Each row is a point on a tangle of strands that fork, close into loops and nearly touch. The rows are in no order.
Two points are linked if the straight distance between their rows is under 50.5. Some points are linked to none.
dutu: [-17   5  18   0   4  -8  21  15 -12  11   6 -16  14  21 -17  15 -21  20
   7   0   3]
zifog: [-24   6  25   2  11 -23  22  30 -31   6   5 -11  22  14 -23  -4 -18   6
   5  10   3]
kepu: [ 28  -9 -25  18   1 -14 -18  10   4 -13 -22   5  25 -23  43  26 -11   4
  23 -14  -3]
Rore: [ 19  10  14 -10  -8   3  11 -29  15  25   2  -3   2   5   7  10  -7   6
  -1  10  -3]
lila: [  5  22  -3   7   5   9  12   1  10   9 -18  -7  -7 -15   6   9   6  -2
  -8 -28  11]
vudu: [  0 -17   8 -18  25 -11  -2  44   3  16 -13  -8 -18  21 -15  26 -16   0
  10 -14   2]
ped: [  5   9 -24  -1  -1   4 -13 -11  -4  -1  21  -2  -2  20 -10   5  -9  10
 -13  -1 -22]
Daso: [ 20 -23   7  -5 -12  20   4 -20  -1   4 -13  24  -8  19   5  -1  29 -10
   3   8 -33]
tofel: [ -6  12   4  -1 -12   8  21 -18 -10   6  11 -11  19   1 -11  -7  -4  13
 -15  -5   0]
Nemu: [-17  -8   8  -8 -14  -2  -4 -11 -23  -6  13   4  24  13 -12 -17   2 -14
 -21   4   3]
sekis: [  7 -13 -35  22  -6   2 -10 -23  21  -6  17   2  -4 -19  37  16  -4   7
  25  20 -10]
vapu: [-16   6  -4  11 -26 -16  26  -2  13  -4 -18  -8   4 -29  21  -3  -8  -7
  20   7  20]
sis: [  0 -11 -10  -5   1 -12   2  14   3  -8  -3   7 -11   3  -7  -9  -9 -21
   7   9 -11]
katev: [  5  -7 -13   8   5  -7 -13   7   0 -21   3  15  -6 -14   8 -16   3 -28
  -7  -8  -4]
Kinen: [-37  -2  17 -10 -24  -2  21 -27   6  14  -1  -4  -6   3 -14 -18   3 -14
   5  33  15]
tudo: [-43   5 -12   3 -15   3  31  -2  14  -3   9 -16 -16  -7  -9 -18   9  -7
 -10   9  21]
Fudad: [-15  -7  22  -8 -21   5   9  -4   6   3 -23  13  -4  -4  -8 -14  25 -37
  -3  -7  14]
Kir: [ 22  -6  21  -8  22   6  -4  11 -12  15  -8  10   5  28  -8  13   0  29
   4   2 -24]
reko: [ -4  13 -12   4   0  12  -6 -10   1 -14 -11 -19   4  12  -1  19   1  48
  11 -32  -7]
zes: [ 20  -6  30  -9  12   4  16   2   2  26 -13   7  -1  13  -5  16   2  11
   6   5 -10]
Fase: [ 17  14 -13   5  10   9 -23  -6 -12 -17  -5 -11   8   5   3   1   4  39
   1 -22  -5]
fub: [-16 -12  -9  -9 -23 -12   0 -18 -19  -9  14   7  21   6 -11 -20  -6  -7
   2  25 -14]
med: [-37  -1  -1   0  -9  16  28 -10  10  17  12 -13 -20  17 -10  -9  21 -12
  -9   4  14]
fafuf: [ 20 -16 -14 -15 -13  -1  -1  -6  27  10 -12  -2 -12  -2  20  27 -13 -31
   1   8  -2]
Vom: [  6  10  14   0  14  -2   8  14 -11  -6 -20   6   6  -6  -9 -11   1   3
   1 -14   7]
kidon: [ 21  10   3 -11  27  18 -14   8  -1   7  10  -4 -18   8 -17   5   0   3
 -19 -18  -2]
dule: [ 11  -5 -30  -1 -11 -13  -2  -4  14   1  -3 -11  -9  -6  22  20 -25 -11
   8   5  -5]
vufi: [ 16 -18 -27  21  -1  -5 -22   7   0 -31  -9   7  14 -20  32   5  -1   4
  26   0 -17]
Lufem: [ 25  -1 -15  30   5   9 -35  -3   4 -14  15  22   1 -33  31 -13  16 -13
 -10  -4   8]
kibi: [ 35   6   4  12   5   7 -30 -20  -6  -6  15  13  -6 -27  19 -19   6  17
  -3  17  -4]
bimem: [-21  14   1   7 -16  -6  26  -3  17   5  -4  -4 -14 -22   4 -15   2  -9
   1   3  26]
Zud: [ -6   0  29  -2  22   8  13  15   7  14   8   1 -21   8 -21  -1   7  -8
  -8  -3  14]
zomod: [-10  14   3   0  16 -24   2   9 -15 -12  -1 -12  11  -4 -12 -13 -16  19
  17   6   8]
nabo: [ 13  12 -25  14   9   1 -28 -12   3 -16  12  -8   5 -16  19   3  -3  27
   5  -9   3]
laz: [ 33  -2   5  11 -10   4 -40 -14   6  -1  13  25   4 -35  32 -17   5  -5
 -11  11  10]
Vad: [-12 -19  22  -6 -10   9   1  -8 -18   7   5  21  11  21 -16  -6  17 -29
 -18   1  -5]
Rov: [-39 -16  30  -3 -19  -2  23   4   4   9 -12   9 -18   2 -11 -11  20 -41
   5   7  15]
zupo: [ 42  -7  12   4 -16  16  -4 -22  -3   5 -15  21  13  -2  29  -4  21  15
   5   7 -27]
zut: [ 32  -9  -9 -19  22 -11 -45  14 -13  -1  -7   7  -7  13  14  12 -15  23
   8  -2 -21]
Retef: [ 30  -9 -17   4 -11  -4 -19 -23  19   2   9   6   0 -12  39  12 -19   1
  20  29 -16]
puriz: [  1   7 -40  -5 -11  -4  -4 -17  10   4  20 -12  -7   5   6  20 -22  -5
 -13   1 -10]
lud: [-23  -2 -10 -10 -25  -2  10 -39  14  21  18  -7 -17   8  -2  -6  -5  -7
   1  30   8]
rego: [ 13   7  19  -4  10  16  18  -4  14  17 -21   7  -1   3  -1   9  16  -3
  -9 -14   0]
Nuseg: [ -6   8 -30  16   6 -11 -19 -13 -11 -30  16  -7  39 -16  11  -9   0  53
  10   6  -3]
fefe: [ 37 -23 -15 -13 -12   9 -13 -13  21   2  -3   9  -5 -17  40  19 -14 -16
   6  13 -18]
ket: [-31  -3  35   2   3 -12  28  25 -17  11   9  -2   5  16 -20 -10  -1 -13
   7  18   5]
guni: [ -6  -4   6  -8  32   1  -9  22  -6   4  -4  -7 -13  28 -18  22   1  17
   7 -21  -4]
vib: [ 28  -3   2 -16  15   1 -26  14 -21  -4 -11   9  12  27  -7  10  -9  25
  -4 -11 -24]
bof: [-21 -13 -31   4   4  -3   5  13   3 -13  -6  -8  -7   5  -5   2  -4  -9
  14  -6 -18]
mon: [ -1   3  36 -11  -1  24   5 -16  -6   8   8   7  -8  -4 -19 -21  17 -21
 -25   4  10]
nare: [-14  11 -32   5  13  -2 -21  -2 -12 -44  20 -20  18 -22  -6 -11   6  48
  10  -9  11]
Pokad: [-14  19   8  -2  -6 -18  19  -8 -17 -10   6  -4  30  -8 -12 -20 -17  24
  13  23  -4]
rito: [  9  -7  10 -14  20  15  -5  17   5  14   5  13 -11  15 -12  21   9 -10
 -28 -12  -6]
Fon: [  0  11  24  -4   8  16  12   9  -4   6  16  -5 -17  -6 -32 -19   5 -16
 -23   1  27]
zerup: [ -5  20 -11   6  16 -20 -15  13 -20 -26 -10 -19  20 -19  -4  -9 -10  25
  14 -20  14]
Fosen: [-17 -20  26  -4 -12  -1  18  17 -21   3 -11   8  29  19 -13  -2  10 -26
  -7  -6 -12]
sevir: [ 26  14  -9  -6   1   5  -2 -23   0   9   9  -4  -3   8   9   9  -7  17
 -13   1  -8]
nuta: [ 18 -16 -17  30   5   4 -40  12   5 -25   5  17   5 -28  30 -13  11 -10
  14   7  -5]
Kaz: [ -5  15  -1   2  10  -2  18  29   9  10 -15 -12 -19 -10  -6   4  -7  -9
 -13 -19  25]
zegaz: [-29  -8 -13   4  12  -9   4  26  -8   1  17  -8 -14  23 -25  -4  -6 -11
  -6   0  -4]
sopuz: [-35 -16  31 -11 -14   1  17 -17  -2   9   4  11  -9  17 -20 -14  21 -23
   3  26   4]
Zini: [  4 -12  19  -6   6  -6  10  28 -14  -1 -20   7  14  12 -10   1   3 -14
   2 -11 -12]
tilor: [-14   3 -21  11   4 -14  -5  12  -4 -27 -17 -10   9  -7  -3  -3   4  11
  19 -17  -5]
feb: [ -2   6   4  -5  -1  -4  15 -22   8  16  13  -2 -11   6 -10  -7  -9   5
   5  28  -4]
boze: [-14   7  16   0 -15   5  29  -8  -3  15  -5  -8  17  17  -8   8   5  -3
  -5  -2   1]
kimal: [ -2  15 -10  10   1 -12   0 -11 -18 -28  10  -4  29 -14   5 -18  -8  34
   8  19  -5]
zal: [-12  -2  10  -3 -23  13  -2 -32   1  -9  -7  11  -2  -8  -5 -18  33 -22
  -8   4   9]
nanod: [-27  -5  -5  -3  11  -9   6  46 -10   8  -3 -13 -15  28 -17  17 -14  -4
   9 -12   9]
gotov: [-11  -1   8  -3 -32 -16  20  16  16   7 -26  -5   0 -19  20  -2  -9 -35
   7   4  29]
mukad: [-19   7  15  -1  -6   8  25   4  -4  26  11 -12  12  27 -12  29 -10  15
 -14  -8  -5]
Ven: [ -4   3 -35  20   3  -7 -27 -12   6 -30   3  -8   6  -3  20   5   8  37
  28  -7   3]
nibub: [ -3  11 -18   4   3   0  -8   9  -1  -4  11   2 -19 -11  -5  -9  -5 -26
 -21 -15  10]
Mez: [ 13  16  15  -8  29  11  -2  21  -4   3 -17 -12  -5  -1 -16   1   4   9
 -10 -29  12]
Kunes: [ 32  17  -4  20  17   6 -35 -12  -3 -16  23  -7   2 -33  16 -13  -9  25
   2   3  15]
fezi: [-23  -8 -12   1  -2   9  13   1   2   6  18   4 -18  17 -19  -6   7 -19
 -14   2  -7]
mera: [-16   4 -12  -2  10   5  -2   9   7  -7  -8 -20  -9  25 -16  13   3  28
  11 -23 -10]
dizaz: [ 31   8 -13  13  -4 -12 -22   5   4  -1  -4   2  19 -27  29  12 -17  -2
   0  -3   6]
Nalan: [ -5   2  -3   1  -5  -7  16  31  17  -1 -27   3 -11 -19  11   3  -1 -28
  -1 -14  18]
sasi: [ 19   2   3  -9 -22  -5   1 -21  20  10  -7  10  -9  -9  14   9  -9 -14
  -3  13  -1]
zulim: [ 14   1  27 -20  -7  23   1 -22   9  21   1  17 -13   6 -10  -1  25 -12
 -35  -7   5]
mevov: [  2 -15  27 -14  22   8   8  17  15  22   6  17 -29  15 -18  10  12 -19
  -8   5  -8]

A piece is two or more points that can be reached from each other along the links. Count, over all rows, the pieces, the separate loops (a circle has one, a figure eight two, a Y none), the forks (points with three links) and the tips (points with one).
pieces: 5
loops: 1
forks: 3
tips: 11

A tip is a point with one link. Name the tips that can be reached along the links from each point below, in the order of the rows.
fefe: sekis, zal
Nuseg: nare, nibub
laz: zut, Ven, dizaz
mon: fub, zulim
dutu: tofel, ket

Name the points in between on the shortest way along the links from the first point to the second, in order.
laz, Nalan: kibi > Kunes > nabo > Fase > reko > mera > guni > vudu > nanod > zegaz > fezi > med > tudo > bimem > vapu > gotov
fub, mon: Nemu > Vad > Fosen > Zini > Vom > Mez > kidon > rito > mevov > Zud > Fon
vib, bimem: Kir > zes > rego > lila > Kaz > Nalan > gotov > vapu
Fudad, dule: Rov > sopuz > Kinen > lud > feb > Rore > sasi > fafuf
